Each scene shows the same named points in several views. A view is turned or mirrored, and shifted as a whole, has a little noise and may leave points out.
(in the rows, 128 means zero)

Scene 1
View 1
k_131: [122 122 132 116 136 132  95 140 152 111  99 130 137 140 175 123 154 107
 138 102 112 148  97 135 127 146 123 121 141 141 114 103 115  91 124 146
 128 127 156 134  96 141]
k_728: [117 113 137 133 140 119 106 129 172 113  97 135 127 138 174 129 148  98
 134 101 112 156  86 138 127 146 109 128 146 144  98 101 129  76 130 150
 121 117 176 143  79 142]
k_551: [117 134 126 108 136 137  89 140 142 110 108 127 139 141 164 127 158 111
 137 112 115 128 102 129 132 147 124 114 130 129 121 105 107 114 123 140
 128 131 135 136 107 123]
k_802: [132 109 142 124 164 133 101 125 162 120 103 147 127 149 198 125 139  94
 129 116  99 143  78 132 123 144  89 119 145 145  93 102 111  83 123 154
 132 112 143 166  99 117]
k_929: [102 118 132 145 120 108 114 128 186 106  96 122 120 133 148 139 158 103
 133  96 124 160  86 144 131 148 120 136 147 140  99 103 143  74 141 146
 107 123 203 130  60 154]
k_443: [119 138 125 112 159 141  91 121 142 122 121 143 129 147 172 135 148 105
 120 138 109 105  87 123 135 145  96 106 123 125 111 113  95 129 127 138
 129 116 103 167 121  80]
k_989: [126 118 132 107 118 133  87 160 145 102  88 119 151 135 173 111 162 113
 157  78 113 171 116 140 123 148 154 124 146 143 125  96 121  75 118 146
 129 141 183 102  89 182]
k_886: [102 156 113 103 116 136  87 142 131 109 115 115 142 138 133 138 173 126
 137 119 129 107 116 129 140 146 146 109 119 114 137 113 106 140 127 129
 122 141 128 119 112 118]
k_918: [102 139 120 122 120 123 100 134 156 108 109 120 133 135 141 138 163 116
 135 111 124 129 102 134 137 146 132 120 130 125 118 109 123 110 133 136
 116 132 158 126  89 131]
k_349: [124 108 143 142 163 119 110 113 181 120 104 149 114 145 190 134 136  88
 121 118 103 147  67 136 128 147  77 127 148 147  80 103 122  72 132 154
 121 103 161 175  83 114]
k_912: [ 92 150 117 130 126 122 103 119 162 114 122 123 121 137 131 151 162 113
 121 129 129 107  90 131 144 147 116 118 123 117 113 116 118 131 141 131
 111 123 140 146  94  97]
k_621: [118 141 124 105 140 141  88 132 140 117 115 130 138 144 161 132 155 114
 131 125 115 115 100 126 134 145 119 109 125 126 121 110 102 125 124 136
 128 127 118 144 115 104]
k_170: [ 99 163 107 100 112 139  85 142 126 110 121 111 145 136 123 140 176 131
 138 124 132  98 118 125 144 146 149 107 112 109 142 115 102 152 129 124
 121 144 120 117 116 111]
k_160: [101 138 121 127 111 119 102 139 161 106 105 115 133 134 136 136 167 115
 140 101 129 141 106 139 136 148 140 125 134 127 118 105 130 103 134 138
 114 134 176 114  81 147]
k_823: [104 134 123 125 117 122 101 134 161 108 103 120 132 135 144 137 165 112
 137 105 125 137 100 137 135 149 133 125 135 127 116 107 126 100 134 139
 116 132 169 122  82 141]
k_387: [105 148 120 117 141 133  95 121 149 118 122 131 130 143 149 143 157 112
 122 135 120 100  92 126 140 145 108 111 121 119 115 113 105 135 134 133
 117 122 117 155 110  86]
View 2
k_170: [116 160  97 116 141 110 168 108 138  98 123 150 123 194 112  92 106 115
 141 123 125 172 124 137 138 128 116 113 118 108  83 115 139 115 119 132
 135 120 174 120  99 119]
k_621: [139 115 115 114 125 108 155 122 132 104 126 156 132 145 120 136 119 131
 165 125 144 155 130 120 136 132 121 112 116  97 106 114 108 121 131 129
 114 130 179 132 128 123]
k_387: [124 119 115 111 129 105 160 124 133  98 119 156 132 153 125 137 112 127
 165 128 141 151 127 121 145 131 117 109 121  85 107 120 101 113 139 122
 121 130 178 125 129 133]
k_802: [175  69 151 118 111 113 136 142 123 107 139 147 153  96 135 172 139 141
 174 124 157 155 137 105 141 141 123 113 109  81 127 114  83 125 134 129
  88 136 168 135 143 129]
k_349: [175  63 169 123 117 115 130 154 120  97 138 139 165  92 150 184 139 134
 170 128 152 155 137 101 154 145 114 112 113  55 137 120  68 114 139 121
  90 135 157 124 142 152]
k_728: [187  86 168 132 120 126 127 147 126  98 149 129 170 111 144 152 145 125
 148 123 140 178 137 108 148 149 113 119 107  76 121 113  98 118 114 133
  91 126 149 122 117 144]
k_929: [185  98 182 143 132 133 121 156 123  87 152 115 182 127 154 141 147 115
 129 124 123 192 134 114 160 154 102 125 109  63 120 117 105 108 104 134
  96 118 133 107  98 159]
k_443: [125  99 112 105 122 100 160 121 128 104 115 164 126 135 121 154 112 137
 180 129 153 137 130 116 139 129 121 107 120  84 114 122  87 119 152 120
 116 137 185 132 147 127]
k_912: [119 123 130 118 141 110 153 133 129  86 122 146 144 161 137 133 111 118
 151 132 129 160 125 124 158 137 105 111 125  66 111 127  98 101 136 117
 125 124 163 112 115 152]
k_551: [154 114 128 119 124 114 149 126 131 104 134 145 141 140 124 131 129 130
 155 123 143 166 130 119 135 136 119 114 111 100 104 111 114 124 121 134
 107 127 171 131 122 121]
k_823: [163 116 150 133 136 124 138 137 130  92 143 127 159 147 138 125 132 119
 136 123 127 185 131 120 150 143 109 120 111  83 105 116 118 115 108 134
 108 119 149 115 101 142]
k_989: [211 110 156 141 115 136 126 136 130 107 163 118 165 128 127 115 157 126
 127 111 134 203 135 117 129 150 124 128  94 117  97  96 141 138  82 155
  85 119 151 131  94 113]
k_131: [180 100 147 128 118 122 136 136 128 105 144 135 153 124 130 140 139 129
 150 120 142 174 134 112 137 144 119 118 105  95 111 110 113 127 113 138
  95 126 162 130 118 126]
k_160: [165 123 153 136 136 127 137 136 129  91 145 124 162 154 138 119 135 115
 129 121 123 190 131 123 152 147 108 121 112  84 104 113 124 113 103 134
 110 116 147 112  94 144]
k_886: [130 145 108 119 134 113 160 115 134  98 127 148 129 178 119 107 116 119
 144 122 129 172 125 130 138 132 117 116 115 104  90 113 131 117 118 133
 125 122 172 120 103 122]
k_918: [154 121 142 128 134 120 143 134 130  92 138 132 153 151 135 123 128 119
 139 123 128 178 130 123 148 142 110 120 113  84 105 116 118 113 113 132
 112 121 156 116 103 139]
View 3
k_349: [106 156 111 141 142 119 111  81  76 151 125 177 123 138 110 157 124 122
 162 122 159 154  69 116 185 175 128 133 181 136  70  84 104 111 146 145
 133 157 192 178 140 122]
k_802: [105 141 130 144 141 123 105  89  86 147 130 162 135 146 113 173 126 127
 162 119 165 151  79 109 174 158 121 129 176 130  64  99 116 104 133 146
 129 150 169 174 147 126]
k_918: [104 123 105 141 144 101 118 100 100 116 128 139 101 130 125 118 146 147
 153 124 142 142 131 127 133 146 133 136 146 122 100 105 123 119 143 136
 117 123 128 168 125 128]
k_886: [100 110 117 139 140  99 114 115 106 111 130 124 106 133 130 130 153 154
 144 121 137 139 149 127 115 119 133 138 130 109 110 115 136 111 131 140
 117 119  90 162 132 134]
k_160: [106 121 101 150 154 107 122  90 109 108 129 132  95 130 123 106 141 151
 167 122 146 144 134 127 129 158 129 135 152 140  94 105 118 128 149 126
 107 103 145 168 113 126]
k_387: [ 99 129 116 132 133  97 110 110  84 133 127 147 116 135 124 147 149 136
 135 123 141 141 119 123 142 127 134 140 139  99 105 100 127 102 128 149
 135 151 109 166 145 133]
k_131: [106 124 128 151 148 123 111  90 105 125 132 140 117 141 119 149 133 143
 168 120 158 148 109 114 144 154 122 128 167 138  72 112 126 114 136 136
 112 119 155 169 131 129]
k_823: [107 124 105 149 151 110 120  89 107 115 129 138  98 130 122 117 138 148
 162 122 148 144 127 126 135 156 129 133 156 137  90 104 119 124 146 130
 111 112 146 170 118 127]
k_170: [ 96 102 116 134 136  93 116 122 104 106 130 115 102 129 136 124 162 157
 136 122 131 135 162 131 104 108 136 141 119 100 122 118 141 111 127 141
 118 118  68 158 133 136]
k_728: [110 137 113 153 153 123 114  80 100 130 128 154 111 138 113 137 128 137
 174 121 160 152  97 118 158 172 123 129 176 149  70  99 112 120 146 132
 113 125 182 174 125 124]
k_443: [ 97 133 127 128 127 103 104 111  75 147 128 156 134 141 122 173 143 128
 133 121 145 142 101 117 157 126 134 136 146  93  98  99 127  94 123 159
 144 168 113 169 157 133]
k_929: [112 139  91 153 159 115 124  75 103 118 126 151  89 127 115 103 130 143
 176 125 152 152 108 129 152 186 127 133 171 157  79  93 104 135 160 124
 108 108 189 175 107 120]
k_912: [101 139  93 130 136  88 118 106  81 128 124 153 100 125 125 120 151 139
 138 126 133 141 123 131 145 143 138 143 137 107 115  88 115 113 143 144
 133 146 120 167 133 128]
k_989: [110 101 135 166 163 137 116  83 134 107 137 117 112 145 119 137 129 156
 189 118 167 150 127 114 124 158 114 121 171 162  59 129 134 126 140 120
  89  77 162 170 116 127]
k_621: [ 98 121 133 136 133 108 107 111  90 133 131 143 129 142 123 164 144 136
 142 120 149 141 113 115 144 124 128 134 146 106  92 110 131  99 125 150
 130 146 113 168 148 132]
View 4
k_349: [135 133 203  92 131 154 105 101 146  56  83 152 160 190 145 155 148  96
  85  62 159  97 121 104  96 120 177 128 134 109 141 165 122 126 182 149
 126 146 136 140 124 132]
k_886: [114 134 148 138 140 155 117 143 146 131 116 125 110 100 132 154 123 112
 176 101 143 157 115 127 119 108 113 108 151 104 112 145 135 152 172 149
 142 143 158 113 132 146]
k_551: [119 133 170 125 152 151 116 125 158 106 116 129 129 131 145 152 123 102
 143  85 156 144 118 115 118 120 137 120 139 110 118 145 131 146 167 147
 134 144 148 125 135 135]
k_802: [128 135 199 106 157 146 112 107 166  75 106 139 154 170 157 157 131  94
  98  62 168 129 126  97 102 129 171 130 129 116 128 150 124 133 168 150
 128 143 141 136 132 127]
k_170: [109 135 133 144 138 153 117 156 144 146 117 122  98  83 127 155 121 117
 187 104 137 172 115 131 117 102 102 101 157 100 111 147 133 156 174 153
 148 139 165 108 132 148]
k_929: [129 124 189 107 103 172 104  94 124  74  96 149 158 174 125 135 141 103
 137 100 148  67 102 139 140 121 137 123 140 104 141 154 145 139 185 134
 116 158 139 129 141 144]
k_728: [129 128 195 108 129 162 109  97 148  77 105 143 155 173 141 144 136  97
 123  83 158  94 111 121 127 126 152 130 133 110 134 149 136 140 175 140
 120 152 137 133 140 135]
k_160: [121 127 166 125 116 169 109 114 131 102 110 138 135 138 126 140 130 108
 165 107 143 101 106 138 139 117 119 115 146 104 128 148 144 148 178 138
 126 154 147 122 141 147]
k_621: [117 137 166 126 156 145 117 137 163 112 111 129 121 123 146 160 128 105
 139  77 153 162 124 108 103 115 140 115 144 108 117 149 125 143 171 154
 143 138 153 123 129 136]
k_131: [122 132 179 122 147 154 114 112 157  98 118 129 138 144 147 149 124  99
 140  88 159 127 114 117 127 127 137 123 134 113 122 141 135 149 167 142
 128 147 145 126 141 135]
k_823: [121 127 170 122 120 166 109 115 137 101 107 137 138 142 129 143 131 108
 155 101 146 106 109 134 133 116 125 115 144 104 127 148 141 148 178 140
 126 152 146 122 138 145]
k_443: [121 142 170 115 160 135 115 145 167 103 100 135 119 129 151 171 132 104
 116  63 156 179 131  93  76 109 158 116 144 105 121 157 114 134 173 163
 150 132 152 126 116 133]
k_387: [120 138 161 121 147 144 114 146 152 111  99 136 116 119 140 163 133 110
 138  78 146 163 123 108  90 106 140 110 150 103 122 157 122 138 176 157
 147 137 157 121 120 140]
View 5
k_160: [130 142 119 121  94 122 108 145 111 115 119 129 120 118  97 161 177 156
 121 131 139 128 156 159 141 125 113 126 134 114 132 141 138 200 137 127
 164 134 136 119 132 131]
k_929: [137 143 111 129  78 118 125 158 105 102 125 136 116 127  75 171 207 158
 124 122 138 120 167 187 137 125  93  96 124 103 109 143 114 200 142 110
 174 146 127 134 135 129]
k_728: [125 133 119 126  81 109 129 160 122 114 119 140 114 121  98 171 189 143
 123 128 130 120 155 195 127 124  90  95 103 102 115 141 114 173 151 115
 160 156 104 141 123 120]
k_387: [116 123 123 125 120 120 110 137 165 127 121 147 136 105 134 151 125 144
 122 128 138 118 169 154 118 111 105 159 112 136 133 134 140 154 137 124
 136 148 114 141 114 125]
k_989: [117 136 131 101  67 110 114 148  89 133 100 113  93 119 103 173 191 137
 116 145 119 138 110 179 147 141 126  94 119  89 140 149 143 195 154 137
 164 139 116 100 133 117]
k_912: [128 133 115 134 120 128 109 138 157 112 130 148 142 112 114 152 143 159
 124 122 146 115 188 150 125 110 101 158 123 135 123 134 135 173 130 120
 146 143 130 144 122 132]
k_349: [124 126 116 135  88 104 141 166 150 107 126 157 125 117 104 172 181 139
 128 122 133 110 172 210 107 113  69  90  84 109  97 139  94 149 153 102
 154 172  87 166 112 117]
k_823: [128 138 119 122  94 120 111 145 119 117 119 133 121 117 101 160 172 153
 119 131 135 124 156 166 137 125 108 125 127 114 129 141 134 192 138 124
 160 139 129 124 131 128]
k_551: [113 127 127 115 102 113 112 139 141 131 112 134 119 110 129 158 146 136
 120 136 129 127 146 165 125 121 112 135 111 118 134 138 140 162 144 130
 143 148 108 129 118 119]
k_131: [116 130 126 113  86 109 120 148 126 127 112 134 111 113 114 169 169 136
 120 135 125 126 140 182 127 125 106 110 106 107 129 142 131 168 151 126
 153 152 105 130 122 118]
k_621: [111 122 129 118 111 115 110 137 155 131 115 141 125 104 138 155 129 137
 119 136 133 122 153 159 119 116 109 149 106 129 136 138 141 153 142 130
 137 149 109 134 115 120]
k_918: [127 135 121 121 102 122 110 141 129 120 119 135 123 113 109 158 162 153
 123 130 137 123 160 160 135 124 110 133 126 118 131 139 138 185 137 127
 155 139 129 126 128 129]
k_170: [116 131 129 115 126 132  86 120 144 136 115 128 131 105 137 142 115 152
 116 138 141 131 154 119 139 120 140 187 140 140 156 138 172 181 126 146
 140 125 143 109 124 130]
k_886: [117 131 129 116 116 125  97 127 140 134 115 129 126 107 132 148 128 149
 118 138 136 130 153 134 136 121 129 168 131 133 148 138 161 178 133 140
 142 133 133 117 125 127]
k_443: [112 117 125 127 125 117 116 137 178 127 121 152 138 102 144 152 118 138
 122 130 136 114 173 163 107 106  98 156  97 138 127 134 134 135 139 124
 128 157 100 153 107 120]
k_802: [112 120 124 122  89 103 135 158 150 122 117 149 116 112 120 172 165 129
 123 131 127 116 153 204 111 118  84 100  84 108 112 139 110 140 154 114
 145 170  83 154 109 113]
View 6
k_802: [136 136 117 134 138 121  85 123 137 128 113 106 108 129 128 169 134 165
 154 119 130 107 149 154 120  96 166 107  74 168 169  99 103 135 122 104
 130 161 128 129 106 129]
k_918: [149 150 121 124 169 127  96 125 129  91 103 123 101 143 128 127 153 147
 149 131 150 118 117 151 150 118 157 130 107 162 150 103 133 141 113 104
 141 128 140  99 115  98]
k_551: [154 145 121 125 165 126 104 124 131 115  93 122 107 144 133 150 142 143
 151 130 158 109 134 146 141 117 147 117  83 166 135 105 124 141 126 105
 140 138 125 114 122 103]
k_443: [161 111 121 166 164 124 115 112 131 136  73  99 121 160 124 149 113 152
 160 133 158 104 141 171 133  97 137 107  72 179 135 102 109 144 133 111
 126 143  96 109 124 115]
k_929: [125 157 115 116 147 124  70 128 133  77 139 118  88 125 122 127 166 165
 144 122 118 124 118 151 140 110 185 133 120 152 193  97 128 131  97 102
 140 142 167 103  95 116]
k_886: [170 146 125 126 188 128 119 125 124  97  78 134 108 158 131 125 145 130
 152 141 175 112 117 148 158 128 135 130  98 165 112 111 138 146 123 106
 147 117 120  96 132  82]
k_728: [129 152 115 120 142 122  76 127 135 102 127 113  96 124 126 149 152 163
 150 118 124 115 136 150 129 103 176 120  95 159 180  98 114 133 110 101
 135 152 150 119 100 121]
k_387: [162 123 121 154 173 126 114 117 127 116  76 109 115 159 123 133 127 148
 157 138 162 110 126 166 143 108 140 117  89 174 135 103 120 147 125 112
 133 131 108 100 126 102]
k_170: [180 145 126 132 199 132 131 125 121  94  66 138 114 166 132 115 145 124
 152 146 187 113 107 147 167 138 124 133 103 166  98 115 146 149 125 109
 150 107 115  87 141  73]
k_349: [125 125 112 151 130 120  75 117 139 122 122  91 105 129 118 157 128 177
 155 117 115 110 144 172 117  83 179 111  86 169 194  91  97 132 116 108
 123 166 135 121  93 140]
k_912: [161 123 120 162 178 128 113 112 127  92  82 109 113 165 114 107 134 152
 154 142 153 117 107 177 154 110 145 131 113 172 146  99 130 144 112 112
 133 122 121  78 120  99]
k_131: [141 153 121 114 154 124  87 130 134 110 112 125 100 131 134 155 152 149
 151 123 145 112 138 140 133 112 161 118  85 160 152 104 120 136 120 101
 141 147 137 124 112 110]
k_989: [137 188 119  70 156 126  79 143 132  94 130 150  87 114 147 163 179 138
 143 119 149 115 137 110 141 130 166 125  89 148 146 113 133 133 118  97
 156 143 159 133 112  99]
k_160: [146 160 117 112 168 128  91 130 130  78 113 129  94 136 129 124 166 148
 145 131 145 119 114 143 152 122 162 135 115 155 155 104 136 138 108 102
 146 127 152 100 110  97]

In a view up to two points have been moved. Name them for each view, in the order of its rows, or write none.
view 1 | k_170, k_387
view 2 | none
view 3 | k_918, k_621
view 4 | k_349, k_131
view 5 | k_443
view 6 | k_802, k_912

Scene 2
View 1
k_755: [104 153 128  77 116 154 118 174 113 142 101 124 105 149 162 126 124 157
 110 166 109 100 168 183  76 124 111 131 102 132 126 126 137 133 181 111
 119 161  95 145 144 135]
k_909: [123 141 153 141 121 129 123 163 128 136 125 122 121 135 157 122 104 146
 154 159 144 131  95 175  63 119 151 165 108 145 131 105 125 109 134  96
 122 104 114 128 150 113]
k_363: [ 91 156 131 105 111 169 145 141 105 143 129 133  90 106 154 122 129 161
 116 171 141 155 157 180  96 151 115 123 122 121 114 114 111 100 144 141
 137 122 119 132 147 122]
k_57: [117 144 135 121 120 156 134 143 131 139 145 142 107 122 149 124 109 139
 132 150 143 137 114 178  78 125 134 152 127 123 132 116 119 110 135 118
 138 121 130 129 149 123]
k_302: [112 144 145 134 115 143 132 154 120 138 129 125 111 125 157 122 111 152
 142 162 146 141 111 176  73 130 141 153 114 137 126 107 117 104 133 111
 127 108 118 128 148 115]
k_971: [ 97 151 149 129 109 143 135 159 102 139 111 112 105 116 162 123 124 169
 138 180 144 154 137 176  82 147 133 134 104 140 112 100 112  95 138 122
 120 101 103 128 148 110]
k_564: [121 145 120 110 125 175 138 126 142 141 165 163  96 121 140 125 106 125
 120 137 142 135 117 181  82 123 127 153 142 113 138 128 123 119 135 124
 152 138 147 131 150 135]
k_723: [ 99 152 122 104 115 180 149 124 119 143 150 150  83 102 144 125 123 146
 110 155 142 156 149 182  98 147 113 128 136 111 121 121 111 103 136 146
 149 128 134 132 148 129]
k_889: [ 84 161 116  74 111 184 142 142 103 145 124 140  80 112 153 126 136 161
  92 170 122 138 191 185 101 152  98 110 125 115 112 127 119 113 166 148
 138 152 112 142 146 133]
k_529: [120 141 140 126 120 148 127 152 132 138 135 135 111 129 153 123 107 141
 138 151 142 131 107 177  71 120 141 158 119 131 131 113 124 113 136 108
 131 119 123 130 149 120]
k_505: [ 89 156 140 119 107 162 145 146  98 142 122 120  92 102 157 121 129 170
 126 178 144 165 152 180  95 157 123 123 116 131 107 104 104  92 138 141
 130 107 111 128 149 112]
k_397: [107 146 136 136 116 162 146 129 123 140 153 140  98 103 148 120 114 145
 136 158 158 166 112 175  87 142 135 144 132 122 124 108 107  94 119 132
 144 102 136 123 151 118]
k_362: [ 90 157 141 113 109 157 139 156  97 142 113 117  95 111 161 121 130 172
 126 180 137 153 159 179  91 152 120 122 108 134 109 106 108  96 147 135
 123 113 105 132 148 115]
k_303: [126 140 117 114 127 179 142 117 152 140 180 174  97 116 135 126 102 111
 119 127 147 138 106 179  83 118 128 159 152 104 143 132 122 118 125 126
 162 137 159 130 150 141]
k_217: [110 147 118 109 119 182 148 118 135 142 169 165  89 106 140 123 111 128
 113 142 148 150 129 180  92 134 120 142 147 107 131 126 114 108 129 138
 156 133 148 129 150 134]
View 2
k_303: [129 164 154 154 129 153 149 118 156 148 145 141  94  99 143 154 128  88
 141  96 184 148 148  79  93 136 111 129 109 125 153 112 117 165 130 150
 133 142 115 133 144 126]
k_889: [118 156 178 142 139 114 134 138 136 157  79 152 188  78 136 145 113 164
 141 131 156 144 100  74 134 151 128  87 106 152 153  94 118 203  97 150
 120 124 162 136 122 140]
k_57: [118 163 139 147 130 141 132 131 157 126 115 133 107 127 161 132 142 122
 125 133 166 125 149  87 124 128 124 127 114 118 155 100 121 149 119 143
 127 148 125 128 120 148]
k_529: [120 161 135 143 126 133 129 136 159 120 107 127 111 133 165 129 149 130
 120 136 164 119 145  88 134 128 127 126 120 117 154 101 122 150 121 137
 122 150 125 126 119 149]
k_362: [102 156 153 143 140 126 123 139 143 124  73 141 158 115 159 120 129 164
 121 162 146 116 125  80 145 131 129 102 104 132 153  83 121 164  96 145
 127 139 157 128  99 161]
k_971: [ 98 157 145 142 141 127 118 143 145 115  68 140 153 126 165 109 134 168
 117 174 142 108 130  85 153 126 132 105 104 127 154  79 121 154 101 144
 129 143 158 126  92 169]
k_755: [139 157 150 125 115  82 123 161 149 141  76 125 170 118 151 150 150 179
 122 125 159 128 104  89 156 150 148 103 144 143 157 115 125 193 101 130
  91 135 138 128 125 144]
k_217: [117 160 161 156 138 152 146 117 149 149 126 150 122  90 142 147 117 108
 144 113 173 146 138  76 102 136 111 115  97 130 152  97 116 171 121 156
 138 137 134 135 132 134]
k_564: [126 164 155 153 129 147 146 122 156 145 136 142 104 101 148 153 130 100
 139 104 179 147 144  78 102 135 114 126 111 126 154 108 118 168 127 148
 129 141 119 132 141 130]
k_909: [117 161 121 140 124 132 122 141 162 105 100 122 102 153 176 119 160 137
 110 152 158 104 155  91 142 122 132 130 124 111 156  98 125 135 117 130
 119 157 126 122 109 160]
k_397: [101 160 151 156 147 159 135 117 150 126 111 147 114 112 155 121 122 120
 130 146 159 126 149  79 116 123 113 118  93 119 152  83 117 147 115 153
 146 144 142 131 110 153]
k_505: [ 96 157 160 149 150 140 127 129 141 128  75 151 156 103 155 115 118 159
 127 166 146 121 128  78 136 127 123 101  91 132 153  76 117 164  99 152
 138 137 163 130  99 161]
View 3
k_363: [119 110 159 119 129 109  99  93 145 128 139 105 160 141 117 125 120 115
  99 160 122 140 134  95  89 117 147 144 141 149 145  88 122 167 138 140
 114 123 113 110 108 115]
k_217: [140 105 158 106 140 111 117  94 130 106 130 120 159 152 130 125 132 125
 128 159  77 130 144 123  87 122 183 136 133 155 153 131 112 158 145 155
 112 145 129 134  92 126]
k_529: [133  83 155 130 155 119 108 123 111 107 149 125 180 138 131 125 143 145
 127 148 105 135 119 109 122 124 130 147 110 142 111 115 117 148 140 140
 122 158 116 129 119 127]
k_57: [139  85 152 129 154 121 106 117 116 104 147 126 177 143 132 127 139 142
 129 154  96 139 125 113 114 122 145 149 115 146 119 123 113 147 139 144
 120 155 118 132 113 128]
k_723: [130 112 159 110 132 109 106  89 142 118 132 111 157 147 124 126 124 116
 111 161  99 136 143 109  82 119 169 140 141 152 156 108 117 165 140 149
 112 132 122 121  98 120]
k_889: [106 125 176  87 112  96 123  94 144 140 124  99 148 143 112 118 134 106
  98 145 132 117 135  93  78 114 143 120 154 150 161  73 128 179 136 142
 111 119 115  99  97 112]
k_302: [132  83 152 141 154 123  94 119 121 112 156 118 180 138 126 130 132 141
 117 155 114 146 121 103 121 124 127 156 113 142 110 107 118 149 137 136
 124 148 111 125 123 122]
k_909: [129  75 151 145 161 125  97 135 109 111 158 124 188 136 126 128 143 150
 122 147 121 143 110 102 136 126 108 157 102 140  93 106 118 147 137 130
 128 158 109 124 134 125]
k_971: [119  92 152 145 143 121  79 110 135 127 159 109 176 133 118 133 120 127
  96 160 138 154 120  89 111 118 114 160 123 140 113  83 123 161 134 128
 121 130 105 112 127 115]
k_362: [115 106 158 133 133 114  86 104 142 132 149 103 169 136 114 129 118 117
  90 160 140 149 125  87  99 117 123 152 135 144 130  75 124 168 137 132
 119 121 105 104 121 113]
k_564: [144  97 157 105 148 111 128 107 117  99 129 127 163 151 136 121 147 137
 143 150  70 123 138 128  99 125 176 134 123 154 143 138 111 149 142 159
 113 159 130 139  95 130]
k_505: [118 107 153 136 136 115  80  95 149 129 149 101 166 139 115 131 113 114
  90 169 130 153 131  90  93 117 135 156 137 145 135  83 122 167 136 134
 117 121 108 112 117 113]
View 4
k_397: [131 132 105 139 133 100 123 119 110 130 167 134 103 113 118 123 141 129
 158 151  93 134 131 114 135 157 133 121 106 105  98 136 109 133 126 150
 159 118 126 134 107 140]
k_889: [ 94 142  95 127 146  89 161 125 166 140 172 131 130 141 155 106 162 114
 169 119 167 147 115  62 155 124 148 124 116  91 102 143 148  89 116 114
 149 102 114 104  99 156]
k_564: [111 119 117 187 144  99 137 139 112 134 152 142 110 136 110 113 144  99
 158 126  79 130 154 122 140 141 137 152  98  99 115 141 143 130 118 127
 172 124 104 128 100 156]
k_362: [113 146  92  97 130  92 135 109 144 144 171 132 115 118 146 108 144 142
 158 139 152 139 110  90 139 140 142  98 123 105 100 134 120 108 125 139
 133 121 126 128 106 131]
k_303: [114 115 121 197 145 100 136 142 107 130 150 142 107 137 105 117 144  97
 159 125  68 130 160 127 141 146 134 158  92  98 114 141 142 135 117 128
 180 122 103 129 100 159]
k_971: [119 146  95  92 124  95 123 110 132 145 166 135 108 114 143 105 133 147
 148 143 140 133 112 109 132 143 138  94 126 110 105 133 113 118 125 145
 127 138 127 141 110 116]
k_505: [120 145  93 101 132  93 132 109 139 135 176 130 115 116 143 114 145 139
 159 146 142 141 110  88 140 147 139 102 117 103  93 136 114 113 125 145
 140 112 131 127 106 134]
k_755: [ 78 138  95 122 134  91 151 128 163 163 144 146 127 152 156  80 140 121
 144  96 171 133 127 101 139 109 145 114 130 104 133 138 169  94 110 105
 123 155  96 129 104 120]
k_909: [117 134 105 121 119 100 113 118 110 153 141 146 100 121 122  96 117 141
 134 132 104 122 139 150 119 142 129 103 120 119 127 131 126 138 121 145
 127 168 113 163 115 104]
k_529: [115 131 107 131 125 100 120 123 115 150 146 144 104 127 123  99 127 133
 140 131 105 124 140 137 127 140 132 111 117 114 122 133 130 132 121 137
 136 157 112 153 112 115]
k_57: [116 128 110 147 130  98 125 125 113 144 149 143 106 126 119 106 133 123
 145 131  96 127 144 133 129 144 134 123 109 109 118 137 129 133 120 137
 149 141 111 146 108 130]
k_723: [114 134 104 148 144  95 143 126 135 130 173 132 117 127 131 119 156 113
 169 136 118 142 128  86 149 144 140 132 104  95  96 141 129 113 120 133
 165 102 118 114 100 159]
k_302: [118 134 103 122 124 100 121 118 119 145 152 141 105 119 127 104 128 137
 143 136 110 128 131 130 127 142 132 108 118 112 114 133 122 131 123 144
 136 148 118 149 111 118]
k_363: [113 141  96 118 137  94 140 117 144 136 172 130 116 125 141 112 151 128
 165 137 140 140 119  84 146 141 141 112 114  99  98 140 124 109 121 136
 148 110 123 119 102 145]

In a view up to two points have been moved. Name them for each view, in the order of its rows, or write none.
view 1 | k_57, k_564
view 2 | k_362, k_971
view 3 | k_909
view 4 | k_529
